Points, in no order, along strands that fork and pass close to each other.
In the rows, zero is written as 128.
Points whose rows are less than 103 apart are linked; no others are. Some points are linked to none.
q_774: [ 79 178 104 106 157 130  90 139 122 148  97  73 123 120 170  97 117 121
  84 113  97  83  97  96 163 143 128]
q_506: [149 152 134 195 140 138 109 143 178 101  81 194 123 151 117 155 142  94
 181 153 120  86 184 118 148 122 158]
q_328: [108 107 111 157 167 146 127 135 106 154 147  84  87 133 127 161 156 168
  87 105 110  80 102 135 201 119 132]
q_468: [128  99 125  80 113 148 143 134  96 166 171  72 134 102 138 107 165 161
  64 100 116 120  89 141 103  94  92]
q_984: [129  87 124 104 191  83  96 168 137 113 172  92 122 121 114 109 132 143
 106 104 162 164  90 157 141  89 151]
q_568: [111 117 103 140 100 171 162 111 113 154 118 120 149 160 171 148 119 125
 117 158 106 118 161 111 168 166  81]
q_306: [119  93 126 133 194  85  91 157 140  97 165 126 116 139 115 124 116 133
 138 121 166 186 105 143 158 114 162]
q_993: [118 124 139 144  82 125 152  69 145 119 101 176 149 154 142 144  48  95
 183 174 143 177 164 100 117 206 112]
q_347: [169 150 129 142 120 167 138 174 153 123 124 137 135 125 113 129 196 117
 124 137 107  88 157 138 112  59 124]
q_881: [151 207 158 134 126  99 104 121 144  95  81 156 126 101  95 106 139 102
 151 103 123 103 122 121  72 113 176]
q_639: [151 145 160 175  78 135 160  72 134 114  98 204 104 124  96 164  93 109
 185 145 137 141 159 120  97 171 156]
q_267: [118 130 125 139 190  82  77 154 156  88 121 143 126 135 125 108 105 110
 153 129 159 175 117 128 146 125 174]
q_150: [130 114 152  98 162  48  95 126 118 121 157 109 114  96  80 102 103 169
 120  59 165 134  79 181  81 105 184]
q_967: [130  98 119 173 144 126 124 127 159 107 123 169 144 175 139 160 105 108
 174 168 147 159 171 119 170 154 130]
q_955: [139 171 118 154 104 154 129 138 171 113  67 161 164 158 149 127 122  76
 163 175 114 105 193 104 135 141 116]
q_908: [118 145 110 110  57 175 178 102 115 149  99 128 159 146 170 125 103 109
 126 171 107 124 167 109 124 179  74]
q_202: [100 147 143  85  69 117 150  76 101 127 114 157 135 105 149 104  69 108
 152 155 134 187 114  92  71 200  94]
q_88: [ 72 135 111 104 157 109  95 129 101 147 130  87 109 127 167 103  97 133
  93 115 117 127  89 105 164 162 126]
q_780: [102 178 121 123 182  93  72 148 149 107  90 104 117 113 134  96 112 116
 117 109 122 107  99 118 147 122 173]
q_488: [105 100 115 161 170 128 118 131 109 137 150 111  99 145 132 156 130 153
 113 117 128 125 112 130 195 137 138]
q_223: [131 102 121  96 172 104 107 146 125 159 170  43 116  96 112 107 147 167
  55  69 128  74  75 168 136  71 140]
q_777: [154  62 121  98 162 135 130 170 130 128 190  77 140 119 111 122 182 139
  88 118 146 155 102 153 145  68  91]
q_617: [105 148 141  73  91 109 129 106 100 126 120 143 136 102 147  91  92 113
 137 138 131 180 106 103  71 171 106]
q_336: [109 209 123 109  89 160 137 113 112 147  85 112 139 114 152  99 135 107
 105 130  86  85 127  95 105 141 106]
q_991: [141  94 148 137 141 106 134 120 102 127 174 137 100 113  90 146 140 170
 124  94 151 151  98 162 116 107 161]
q_558: [126  87 108  91  96 171 171 137 100 151 162 103 146 133 155 129 147 133
  98 151 123 163 132 129 134 127  61]
q_982: [150  74 129 178 106 144 162 117 166 119 132 178 154 184 132 185 102 115
 185 189 149 144 200 133 163 158 113]
q_747: [167 103 127 177 110 172 160 155 159 118 127 171 128 156 122 176 167 114
 161 171 119  91 196 144 155 110 111]
q_167: [149  63 125 131 170 136 136 166 129 122 181 104 123 134 105 150 179 141
 111 130 145 155 121 148 176  85 106]
q_857: [120 108 125 155 125 112 122 101 162 104 114 174 156 172 146 142  65  96
 189 175 156 188 166 103 145 181 128]
q_49: [ 92 120 119 133 166 104 103 123 106 131 141 118 102 135 140 126  98 140
 118 113 134 148  97 117 166 156 146]
q_732: [131  67 132 140  91 147 182  98 122 126 165 167 136 152 129 167  95 139
 166 171 153 200 154 131 129 163 101]
q_799: [176 138 144  88  72 142 160 128 115 128 133 138 146  97  95 114 171 145
 131 106 125 135 123 149  25  82 125]
q_294: [ 96 148  92 171 168 148 103 141 144 139  86 108 130 159 162 148 131 127
 126 134  94  71 140  97 208 144 130]
q_588: [150 148 135 182 148 139 112 152 154 108 106 167 109 135 103 154 169 123
 154 128 121  85 158 137 143  94 166]
q_667: [121 167 133 124  77 165 162  97  96 152 109 130 118 114 139 124 140 135
 108 126  92  94 131 113 104 139 112]
q_103: [111 165 107 182 142 147 110 125 156 128  66 139 140 164 157 150 122 108
 152 148  97  65 166  91 186 155 132]
q_762: [ 92 170 122 139 135 116 103  99 123 126  83 137 125 138 156 118  87 103
 141 135 114 125 124  89 152 184 132]
q_382: [148  65 131 161  89 143 181 105 150 119 151 181 147 170 125 178  90 125
 188 188 160 185 185 133 139 167 109]
q_333: [177 123 137 140 109 156 151 160 139 115 134 154 130 126 103 141 186 124
 138 142 124 118 160 148 100  72 128]
q_270: [163  68 124 166 135 158 161 162 154 111 155 158 139 166 116 177 170 119
 157 170 146 136 187 145 177 110  94]
q_532: [142 110 158 122 146  75 115 113 106 122 162 130 103 101  75 127 125 174
 127  68 158 139  86 175  87 107 184]
q_253: [142 142 128 106 148 124 109 153 135 149 143  69 131  99 111  99 165 152
  78  76 117  67  93 156 108  61 144]
q_50: [ 99 115 119  59 121 125 118 136  94 171 162  65 130  99 159  83 134 148
  65 103 114 126  78 121 107 124  95]
q_278: [ 89 172 133 149 128 117 115  72  92 140  91 133  97 128 140 134  89 129
 129 114 103 102 103  94 149 193 138]
q_716: [142 167 134 172 168 121  96 157 157 107  97 143 105 118 103 134 164 128
 138 112 115  74 132 136 140  86 183]
q_177: [148 148 121 125 140 152 120 165 144 135 129  97 138 118 121 113 185 128
  96 113 108  89 123 138 122  62 128]
q_915: [159 112 140 200 109 165 154 122 140 131 123 186 103 153 109 197 154 132
 163 153 119  75 187 140 157 130 134]
q_880: [101 170 114 112 131 121  96 131 138 114  91 133 153 135 162  95 101  88
 138 146 124 148 136  92 130 159 118]
q_557: [ 95 146 125 134 186  81  74 131 139 104 111 130 108 129 134 110  86 117
 140 119 143 152 100 112 158 154 172]
q_83: [126 163 124 157  71 185 176  97 107 156  97 138 119 141 144 152 141 132
 121 144  85  65 163 114 137 149 104]
q_151: [154 166 166 168  98 113 134  83 131 103  93 199 100 112  88 151 111 106
 177 128 134 135 140 118  90 154 173]
q_578: [112 157 131  78 178  60  68 151 145 131 123  67 127  88 115  74 104 143
  91  67 139  84  79 155 102  94 171]
q_35: [141 124 127  87  90 165 159 135 103 159 151  94 139 106 132 112 175 148
  79 112 107 117 109 138  89  88  92]
q_366: [150 191 162 160 122  99 106 103 146  88  78 182 108 106  89 126 120  96
 173 117 129 122 132 115  87 136 179]
q_661: [158 116 134  91  74 163 174 129 102 142 148 127 136 105 115 124 167 148
 111 124 118 142 124 145  65  93 100]
q_619: [180 127 147 104 115 115 127 148 132 114 140 136 140 107  87 111 170 140
 134  96 143 137 120 159  52  64 152]
q_632: [ 88  97 100 130 131 142 137 111 102 156 142 110 137 165 178 146 101 137
 113 143 119 142 131 102 188 179  89]
q_900: [126  92 118 109 125 122 134 136 132 108 152 154 154 151 146 120  95 109
 163 170 160 226 143 117 120 148 103]
q_375: [120  63 121 111  95 148 185 109 103 139 184 142 135 143 140 152 108 148
 143 162 147 210 131 131 130 160  81]
q_431: [ 96 215 110 123 137 145  99 134 136 136  72  99 139 123 161  95 129 102
 106 126  85  72 118  85 143 138 126]
q_157: [ 98  95  93 124 147 158 133 144 110 155 154  78 133 150 171 137 145 134
  84 136 115 127 122 110 197 140  83]
q_85: [134 126 141 126 103 129 148 101 106 118 135 164 116 121 117 135 113 133
 147 133 139 171 125 129  94 145 135]
q_724: [124  91 118  64 187  72  85 165 140 143 177  40 133  93 117  82 119 152
  66  77 156 109  71 168 121  76 137]
q_358: [133 105 120  78 158 103  94 169 134 119 158  90 148 114 133  87 140 126
 105 117 153 170  97 142 109  87 123]
q_806: [124 153 112 128 103 144 129 124 152 116  83 146 170 158 166 115  98  82
 156 175 126 148 175  98 130 162 101]
q_940: [109 115 126  62 184  47  75 150 135 141 156  53 123  88 114  73  92 154
  81  62 156  98  76 169 102  97 159]
q_214: [102 163 150 152 104 120 137  57  87 137 104 154  89 115 119 145  93 138
 136 111 112 115 105 107 122 188 146]
q_594: [120  99 120 127 173 125 119 142 110 156 167  63  98 111 118 135 156 171
  66  89 119  85  83 150 172  91 137]
q_508: [160 149 145 117 147  96 100 152 145 105 124 128 134 107  92 101 154 131
 133  90 140 126 113 157  78  75 176]
q_419: [116  93  97  99 122 170 148 154 115 148 157  84 154 142 169 126 154 120
  88 152 120 147 135 118 166 124  58]
q_730: [104 148 147  88 125  88 105 109 104 123 126 131 123 103 134  88  98 123
 128 111 135 163  92 114  86 157 137]
q_996: [116 125 135  82 148  80  90 142 123 111 143 120 137 111 126  84 107 125
 129 112 152 181  92 134  88 122 144]
q_618: [161  95 153 145 119 132 153 122 106 125 164 157 102 113  83 163 160 164
 135 108 144 148 121 162 104  99 155]
q_484: [173  99 148 153 113 152 162 142 119 126 159 154 108 116  84 169 189 152
 129 120 131 120 142 162 111  80 136]
q_111: [124 147 131 100  50 153 177  84 117 132  98 156 145 127 150 119  86 105
 150 166 122 159 149 106  86 184  89]
q_342: [145 141 137 182  74 178 174  99 123 144 102 170 109 144 121 176 138 129
 149 151 102  69 179 127 137 148 123]
q_735: [136 152 117 190 135 150 115 142 182 114  71 170 148 169 145 157 132  96
 175 165 106  69 197 108 173 139 130]
q_303: [140 124 150 178  60 140 173  58 151 129  89 189 129 152 121 172  63 105
 187 172 135 134 181 115 119 197 128]
q_907: [120 193 135 139 172  91  82 143 149 109  86 115 112 105 105 106 135 129
 123  91 117  76 102 130 127 102 191]
q_281: [118  57 115  93 112 151 174 128  94 146 193 112 135 133 145 141 133 149
 111 148 140 196 114 132 138 139  67]
q_586: [157  63 124 135 144 152 154 164 132 112 177 125 136 145 109 158 181 129
 129 152 146 163 146 148 165  90  89]
q_581: [ 94 149 119  69 102 139 122 125  91 165 133  87 134 102 169  85 131 131
  80 118 101 123  95 106 106 144  92]
q_11: [144 171 140  93 157  73  79 149 154 117 117  92 144  92  94  73 132 133
 116  65 141  91  97 160  70  77 177]

A fork is a point with three links. Follow the links from the first point to the second and name the forks in between, in order.
q_306; q_940 | q_557, q_49, q_223
q_484; q_342 | q_223, q_49
q_618; q_468 | q_223
q_907; q_336 | q_557, q_49
q_103; q_306 | q_735, q_557
q_342; q_996 | q_49, q_557
q_716; q_306 | q_557
q_223; q_586 | q_49
q_955; q_774 | q_735, q_557, q_49

Follow the links from the first point to the second, and from the first to the third. Name the last point that the two ways share.
q_661; q_333; q_328 | q_223
q_83; q_484; q_880 | q_49
q_996; q_336; q_223 | q_49
q_578; q_618; q_780 | q_223
q_955; q_774; q_358 | q_557
